Each row is a point on a tangle of strands that fork, close into loops and nearly touch. The rows are in no order.
Points whose rows are less than 47.4 apart are linked; no others are. Some points are linked to none.
J449: [ 30  12 -10  18  20  13   1  -3  12  21  13  32   6   5 -27   4  -2  15
  -5 -32  23]
J343: [-34 -30 -22  11   6  -1  -8   1  -8  -6 -29 -11 -31   7 -10  17  -3 -12
  -5   5  -5]
J742: [ 9  3 11  2 -4  7 -2 -5  8 -8  4  3 10 -7 13  4  0 11  7  7  9]
J702: [-19  -5   4 -11   9   4  13  -4  -1 -19 -14  10   4   8  14  -4  13   0
  15   5   7]
J73: [ 22  34  17 -27 -19   7   0  -9  -2   1  18  29  -2   0  -2  -2  -3   2
  24  21  -2]
J277: [  7  13   9  10   4   0   4   6  11   9  -3  -9  12  -2 -10 -19  19  11
   2 -18   5]
J994: [ 16   9   4   9  -8 -12   6  16   0  10  18  12  11  -1  -2 -13 -13  -5
   4 -14   1]
J341: [-17   1  -8   9 -11   7  -1  17   4  -9 -17 -16   0 -23   6   8   4  12
  14  13  -6]
J246: [-25 -10  10   3  -3 -12   4   1   5   1 -25  -9 -14   4 -11   1  15   2
   9   7 -19]
J571: [-11  -8 -13  19   9  -4  -5  -6   4  10 -10  -3  19  24   4  -4   1   8
  -2  15  -4]
J131: [  9   9  25  15   9  -1  11   5   5  13  11   1   1   3 -10  -4 -14  -1
 -19 -20  23]
J857: [-26 -25 -28   2  34  -4   4   0  -2  15   2 -20  -1  13 -10   5  -8  -2
 -27  12  -2]
J785: [ 19  23  16  -6   4  11  -3  -4   5 -28   0   1 -13  -2   8 -11  -2 -11
  14  22  -9]
J153: [  9   7 -11   7   1 -13  10  11  -7  30  17   1  19  -5 -15 -21 -12   3
 -17 -18  -3]
J707: [-10 -14   6 -14   8   7  -2   4  12   6   0  -5  -6   9   7  -5  -7   1
 -17   4 -12]
J45: [-12  -5 -11   6  18  -7  22  -9  11  -2  -6  -6  -4  -6   8 -10 -18   3
   3  -6  17]
J15: [ -1   1  20 -21 -23  20   0 -12  16  -1  -1 -14  -7  14   6  -2   1   1
   8  14  -4]
J2: [  6  -6  -4  16  17   0  -3 -11   5  16  20  11  22   2 -27  -9  -6  11
 -37 -14   4]
J778: [ 46  28  16  -5  -7  15   5  -3  -3 -21  27  13  -8 -16  -4   4   5 -14
  20 -11  -7]
J221: [ -1   7   9  -1  20  12  -3  11  14  23   2  -4   5  11   3  -7  -6  11
 -15   2   4]
J466: [-10  -1  -7 -10  -2  -3   3  -7  19  -3  -8 -18  -7 -18  10  -8 -10 -10
   8  -5   2]
J938: [ 10   9  20 -17  -2  -5  -4  13  -4 -12  17  17  12 -12   8  14  16 -11
  19  22   4]
J952: [-30 -10 -18  14   6   6   7   9  -4  11 -18 -25  -1   8  -9  -9  -6  -1
 -21   0 -18]
J361: [ -7  -8   4   9   9 -23  12   9   7   8  12  -1   4  -2   3   1   7  18
   7  -4   2]
J815: [-30 -21 -29  14  -4  -8   5  -9  -6   2 -14 -16 -11 -14   5  11 -22  14
 -13   2  -3]
J532: [  1  16  14 -13  10  13  -8  18  11   9  -2   6   7  12   8 -13   5  -2
   1   8  15]
J589: [-29 -13 -14 -12 -25   1 -19   9  -3   0  -9 -29 -41  -4   8  25   3   8
  11   2 -15]
J910: [  2   8 -19  19  26  -7  13   4 -14  13   8  10  30   5  -8 -14  -4   3
 -11  -3  26]
J663: [-27 -27 -18 -12  15  -2  -8   2   5   9  -6 -17 -17  16   2   1  -9  -2
 -22   5   1]
J160: [  8 -18  11  -5   1 -24 -10   8  -9  12   0  -8   4  -3   5   6  -2 -11
 -13  16  -6]
J112: [-17 -16 -14  -1   2   3 -16  -9   1   3 -21  -6  14  13   7   3  14  -3
   0  15 -16]
J678: [ 33  27  21 -12  -5  21   6 -15   6 -33  22  12 -12  -4  -5  -1   7  -7
  18  13  -9]
J113: [-14  -7 -14   7  18  -4   7 -10   2   0 -12  -3  10  11 -13 -30   3   5
 -21  -7   4]
J918: [ 13   6  -1  17  16   5   9  -1  15  14   7  12  13   5 -21 -16  11  18
  -4 -24  14]
J412: [ 32  18  11  10   9   8  -9   0  12  -9   8   4   4  -8  -7 -10  21   5
   8 -18  -3]
J714: [  7  -5  25  17   8 -16   0   0  11  13  16  11  16   8  -8  12  11   8
  -1  -8  10]
J349: [ 26 -10   7   4   7  -1  11 -19 -10   7   0   0  21 -11   4  -1  -1  -9
 -11 -15  12]
J944: [ -5  -8   4  12 -16  11  -1  -3   5 -12 -18  -6  13 -13   0   2  13  18
   1  12   6]
J602: [ 40  18  25  -3   5  17 -13  -6  18 -13  15  19  -7   5 -13   1  15  -3
   5 -19   9]
J653: [14  4 31  0 -2 -2 -3 19  5  4 16 18 14 -4 -5  9 18 -4  6  0  7]
J941: [ 40  17  18  -4   1   3   8   6 -18  -2  19  24   1  -8   2   4   1 -12
   5 -25 -10]
J516: [-29  -8  -2  -6  -5  -1  -2  15   5   7  -6 -32 -25  10  11  11   1   1
   4  -3 -10]
J626: [  6  16  13   3   2  -2  -7   1   7 -18 -12 -17 -25 -11   3  -3   3   3
  13  21 -19]
J639: [ 34  12   8 -11 -13   8  14  -6   9   3  18  16  -6 -20  -1  -2 -15   9
  15 -13   5]
J409: [ 49  19   5   3   3   7 -17  -6   6  -5  21  17  -4   3  -8  10   6 -15
  -1 -41  10]
J351: [-27 -24  -2   0  -2 -10  -7   2   2 -10 -24 -12 -28   5  -9  18  11  -8
  13  11  -3]
J486: [-18  -4  11 -26  -4  -1  -1 -10  13  -7   0 -11 -18 -10  17  11   9  22
   9   4  -4]
J132: [  6 -11   2  16  15 -13  13 -19  -9  10  -3  -5  12 -15   8   4 -14  -4
 -15  -2  -4]
J708: [ 14   4  -2  16  22 -11  -1   5   1  19  20  -5   6   5  -6  -7 -23   2
 -29  -5  28]
J391: [-14  -3 -11   3   3 -16   2  16   6   4   1 -14   0 -17  12   2  13  13
  15   0 -10]
J686: [-20 -10  -5   7  20  -7   5   7 -21 -13  -9   7   8  11  15  -4  -3   0
 -17   8  14]
J540: [ 28   0   4  16  21   8   6 -13  -6  13  10  11  23 -12 -13   7   1 -15
 -20 -34  12]
J522: [  3   9  -2  31  24  -4  -3 -10   5  19  -1  10  23  17 -10  -7  -8   1
  -7   4  -4]
J424: [ 37   9   3  20   8  -1  -7 -19  -2  -6   8  14  12  -4  -3 -10   8  10
  -7 -27  -4]
J759: [ 29   3 -10  13  12  13  -3 -13  -5  18  26  18  14  15 -28  -3 -12   5
 -36 -34   4]
J721: [-32  -6 -23 -12 -24  -3 -25  -9 -21  -6 -33  -6 -30   3   6  18   2  -7
  13   6  -1]
J675: [ 19  13 -12  20  21  -3   7  10 -14  23  22   7  23  -6 -21  -4 -12  -3
 -24 -18  34]
J91: [-18 -19  -9 -10   8  -1   1   4 -15 -24 -21   4 -10   5  15   1   9   8
  -2  14  11]
J78: [  5  -8  -8  -6  10  -3   4  -9   3  -7  -1  11  16   9   0 -29   7  -8
  -4 -12  -6]
J283: [-26   0 -20   2 -12 -23 -11   7  -7 -17 -13  -5 -27   1  14  11  -2   9
  27  15 -14]
J763: [ -3  20   7 -26 -21   4   0 -10 -10 -33   8  -9  -6 -15   8   1  17 -15
  17  28  -9]
J126: [  1   4  12  16   5  -8   3  11   3 -10 -17  -5  -5   2  -6  -9   5   0
  11  15  -6]
J191: [ 23   4   7 -29 -20   9  -6  -8  -2  -5  14  15  19   5   6  -8  14  -7
  11   3  -6]
J902: [-31 -23 -17   7   1  -4  18 -12   6 -11 -11 -13 -13  -1   6   0  -9  12
  -2  -6   6]
J599: [ 37   8   6   4 -14  -1   0  -4   4   8  21  30  -2 -11  -9  10 -13  20
  -2 -30  13]
J798: [-12 -12   1 -27 -22   8   7  -9   4  -1 -12 -10  -8   3   2   2   3 -10
  15  17  -5]
J230: [ 38  -3  -5  -9 -19  11  -1  -4  -2  10  15  20  25   1  -1  -4   5   3
   5 -11   4]
J88: [  7   2   0 -22 -13   8   3  -2   6  -7  -7   9   6  12  -2 -29   6  -8
  12   5   2]
J809: [-19  -8 -19  18  -1  -1 -10  -4   3   4  -1 -20   6  -6  15   8 -17  13
 -16   1  -8]
J313: [-33 -12 -34  10  -8  -9 -18  20 -13   3 -18  -5 -13  15   5   9 -12   4
  -2  18   5]
J524: [-11   9   2 -20 -10 -14  -5  -9  -7 -25 -12  -8 -15 -15  10   6  15  -7
  23  23   3]
J334: [ 35   6   6  12   9  11  -1   0   4   6  22  16  11   3 -17  10   0 -26
 -10 -42   4]
J330: [  2   7  -2  19  17  -6   4  14 -16  -4   6  15  24  15   9  -9  -5   0
 -11   5  17]
J620: [-20  10 -16 -11 -20 -13  -3  -7 -16 -20 -17 -14 -31  -5   5  10  13  -5
  35  24 -19]
J735: [ 13   9   6 -18 -11  -2  14  -6  13   0   7  -6 -11 -21   8 -13 -16  -4
  14  -8   3]
J161: [ 22   4  11  15  12   1  -9  -8   3  11   0  18  11   2  -4  -3 -13  -8
 -11   4 -15]
J495: [ 38  -7   5   4   1  13   8   1  -9   9  22  32  20  14  -4  11   9   5
   0 -24   3]
J177: [-31   9  13   4 -11   6  -8  10   7 -10 -11 -20 -14  11  13   6  -7  -5
   2   5  -9]
J358: [-12  -5  -8  -7 -19   2 -12  18 -17   2 -23 -28 -15   3  11  13  -3 -13
   4  22   7]
J864: [ 11  16  11 -41 -22  13  -1 -18 -12 -16  11  12  13 -13   5  -3  19 -15
  12  21  -6]
J557: [ 39   2   0  18  11   0  -7  -9  -2  21  15  22   7   9 -18  -4 -21  -4
 -23 -15  -7]
J538: [-12   7   8 -10  -3  -4  10  -2   1 -21  -1   8   2  11   7  -2   6 -22
  29  16  -7]
J143: [ -8 -11   5  -6 -13  -9  15   4   0  17  -2  -4  11 -12  -6  -6 -17 -10
 -11  -4  11]
J597: [-41 -18 -31  17  24   3  -3   3  -8   5 -24 -16 -13   7 -17   4  -9  -8
 -22   6 -11]
J843: [  2   3   8   3 -13   2  14  21   2   4  13  -8   7   1   5  -8  -6  -1
   7  -5 -17]
J363: [-34  -3  -6 -16 -22  -1  -5 -12   8  -6 -11 -20 -25 -13   8  18   8  12
  22   2 -14]
J624: [-13  -1 -12   9  -6 -10   9  15 -10  28   1  -6  20  -8  -9 -10 -20   0
 -20   3   3]
J274: [  3   3  21  -5 -15 -20 -10  12  -8  -3   5   1   3  -7  10  10   4  -9
   6  19  -8]
J706: [  3   7  21 -16  -3   7  -3 -23  12 -19   8   5  -5 -15  16  11  13  20
  12  10  -1]
J151: [  0  23  31 -20   0  15  -5   1   3   3  -8   0   3   3   6   3  21   5
  11  16   5]
J100: [ -7  -8  -9  16  28  -1  10  -9  -3   4   6  -6  16 -10 -24 -16   0  13
 -38  -9   4]
J408: [ 36  15  -2  16   0   2   1   2  -1  14  14  46  -6   0 -26  20 -10  15
  -5 -40  15]
J472: [-18 -20  -5 -18 -20  -8  23   6  -2  12  -9  -9  -5  -4   1  -1  -9  -4
   8   5   5]
J37: [-17  -5  -6  14 -11   3  15  10  -8   0  -8 -20  10   9   6 -15  -4  -5
  -2  -7 -15]
J390: [-26  -8 -21   3 -10 -19  -6  21  -1 -13  -2  -2 -16   4  10  -5 -13   9
   4  10  -7]
J648: [ -8 -17   2 -11  -6  -6 -14  11  -6   7 -19 -13  -6  -4   6   8  -8 -18
 -11  21   7]
J911: [-20 -21 -22 -15 -11  14 -20 -10  -8 -10 -20 -17  -7  10  23  16  12  -1
   1   9 -14]
J475: [-21  -7 -14 -33 -28  15   4   0  -7 -17  -6 -10 -26   1  12   6  -6  -8
  17  19 -10]
J581: [-29   7   6  -1  -5   8 -23   7  -2 -22 -14 -13 -24  11  12  23  13 -10
  12  22 -13]

A tip is a point with one link. Name the tips that can be reached along the links from each point below, in the order of the rows.
J334 => J132, J424, J809
J177 => J358, J581
J113 => J313, J495, J911
J843 => J15, J941, J151, J475
J702 => J131, J538

A fork is a point with three links, a tip a point with one. Leave the first point through the second and follow the links. Name the first fork or tip that comes.
J358; J648 => J581
J45; J466 => J412
J88; J78 => J911
J589; J363 => J358
J412; J277 => J809
J911; J112 => J191
J597; J952 => J798
J941; J778 => J597

How many points has the smallest loop of links through each point below? Write 0 if it is on no loop.
J466 => 0
J686 => 0
J742 => 0
J191 => 0
